Points, in no order, along strands that fork and pass close to each other.
Two points are linked if the straight distance between their rows is under 37.1. Some points are linked to none.
J443: -26  24  20  14  -17  -32  3  -4  1  7  4  8  13
J468: -19  28  19  6  -11  -28  -1  13  -13  11  14  10  8
J238: -28  -15  2  10  -7  -3  10  -34  -2  18  17  -6  12
J417: 4  -6  -10  -30  7  5  12  10  6  15  37  -17  -8
J951: -17  -5  -8  22  -4  -2  -7  7  -21  -7  -27  -20  -5
J728: 29  8  -1  -27  -10  14  2  -10  3  22  5  -11  2
J262: 13  -12  15  21  8  -7  27  10  -5  -22  -2  13  -4
J135: 9  15  -14  35  -14  -7  -8  -13  9  -5  -34  -15  0
J83: -3  -17  -11  -32  -1  6  -5  2  26  10  -19  -11  -17
J657: 6  17  -19  20  -12  2  -13  -11  4  -5  -27  -21  3
J810: -24  -14  -17  -27  25  6  -15  12  25  -10  11  9  -6
J246: 13  -13  18  5  -10  7  19  -22  23  -12  -24  18  3
J440: -22  -8  -11  20  -4  5  -20  -5  -20  -1  -29  -15  -3
J17: 2  5  -13  13  3  14  -42  -21  -14  5  10  11  11
J690: 28  25  -8  5  8  2  20  -9  22  -11  6  -1  17
J9: -28  25  12  -1  -10  -16  7  -18  29  -1  8  6  21
J15: -2  -6  8  -25  8  12  -23  -2  -5  7  18  26  9
J70: 5  3  2  11  -2  -18  16  28  -15  -13  -13  -12  -13
J757: 30  12  2  -14  -16  5  10  -12  -1  25  14  -11  3
J461: -7  19  13  -30  8  -3  -24  16  12  -2  8  32  5
J931: -7  2  9  -26  14  5  -22  5  8  -4  13  29  9
J364: -16  -1  -19  17  -1  12  -31  -18  -10  -4  -26  -10  6
J879: 12  -10  14  38  2  -3  21  -3  -12  -23  -6  14  -2
J997: -1  -9  7  -5  -4  11  -15  -23  -23  23  20  10  9
J785: 12  -4  18  8  -19  -5  17  6  8  -2  -30  2  -10
J305: 0  3  -5  25  -1  1  -29  -21  -25  8  26  18  9
J981: 21  -2  5  -6  10  -9  8  43  1  -6  4  7  -31
J337: -9  -13  -12  -35  9  20  -17  -3  15  6  -9  -2  -2
J330: -3  -5  11  -10  5  11  -15  -12  -17  12  21  23  14
J562: 8  27  -32  14  8  6  -6  -6  0  -6  6  -28  14
J153: -13  10  -17  7  19  12  -19  -2  -11  -13  17  3  20
J475: 3  -7  -2  1  -12  8  -13  -23  -24  29  22  -4  2
J873: 1  1  -3  -1  4  -16  21  10  21  -11  -20  -17  -1
J114: 2  19  -30  15  13  9  -6  -4  -14  -7  20  -27  17
J811: -27  -18  -7  -3  13  -13  4  25  -8  -5  -14  -18  -17
J91: -6  3  -26  12  3  18  -37  -21  -9  0  -8  -2  12
J487: -8  9  -27  20  17  10  -18  -6  -18  -8  25  -11  17
J436: 11  1  -17  -32  9  7  5  8  17  7  15  -19  -5
J904: -3  23  16  -21  -2  -17  -16  20  -6  7  17  24  6
J222: 31  -3  6  -5  13  0  -1  39  9  -17  2  19  -25
J992: 11  -5  -8  -29  -4  23  -12  -10  -9  25  10  -6  2
J864: -14  -15  2  -12  -9  -2  23  -15  -3  24  25  -20  -2
J109: -31  -2  -9  4  20  6  -19  0  -2  -18  -14  -3  14
J817: 2  -12  3  -24  -11  -1  3  3  22  13  -31  -12  -18
J77: 10  21  -29  15  1  4  -8  -10  5  -4  -11  -23  10
J4: -5  -12  1  -20  -3  0  27  -5  -6  18  34  -19  -3
J64: 16  10  -14  -27  7  2  12  6  29  0  -2  -16  -2
J414: -14  22  21  -10  -8  -23  -4  21  -8  10  15  15  4
J76: 11  1  11  41  -9  -9  11  -3  -8  -17  -17  9  -2
J205: 30  -11  11  -4  2  24  -4  15  -2  -25  -1  30  -11
J964: 8  8  4  36  -12  -9  9  -5  2  -11  -27  -3  0
J729: -17  -20  -8  -2  10  -15  3  37  -5  2  -4  -16  -30
J260: 7  -6  11  -6  -17  -8  14  5  10  4  -33  -7  -15
J621: 21  8  0  0  -17  -1  23  -13  -8  27  17  -20  2
J42: 20  -6  23  10  -16  2  12  6  -7  -6  -18  17  -13
J243: -32  20  17  7  -11  -22  9  -14  14  1  6  12  17
J177: 10  -21  16  20  -4  9  19  -24  9  -12  -16  16  2
J119: 27  -15  23  7  -6  13  9  6  -11  -13  -5  26  -11
J702: -21  1  13  19  -4  -12  -3  -21  -14  12  17  17  13
J709: -5  -10  -3  13  -15  -2  4  -31  -15  29  17  -13  4
J590: -27  -17  0  -3  -4  2  23  -30  3  16  19  -16  11
J491: -34  -12  -13  1  18  -1  -3  12  -8  -13  -17  -14  1
J447: 2  -9  -3  -6  8  -16  6  48  -5  0  0  -9  -36
J689: 22  -1  10  -9  -6  4  17  -16  31  -7  -23  6  5
J97: 20  4  -2  -23  -4  1  12  -4  34  -1  -17  -5  0
J836: 32  -2  12  -9  6  10  -2  30  7  -23  -6  25  -20
J459: 17  -28  14  9  12  -2  28  14  -1  -21  8  17  -12
J644: -19  7  -12  2  20  11  -27  -4  -2  -14  2  9  21
J413: -19  -4  19  -17  4  -14  8  15  4  0  38  22  -4
J751: 8  0  11  19  3  -16  26  21  -3  -18  -15  -2  -11
J61: -5  0  -2  19  -5  -12  5  23  -24  -8  -20  -21  -11
J822: -2  -5  -7  -31  5  24  -20  -8  4  12  -3  0  6

Name the points in between on the shortest way along the links from the first point to the second, in order.
J15, J238 -> J330 > J997 > J475 > J709
J97, J4 -> J64 > J436 > J417
J17, J61 -> J91 > J364 > J440 > J951
J785, J205 -> J42 > J119
J461, J468 -> J904 > J414
J729, J153 -> J811 > J491 > J109 > J644
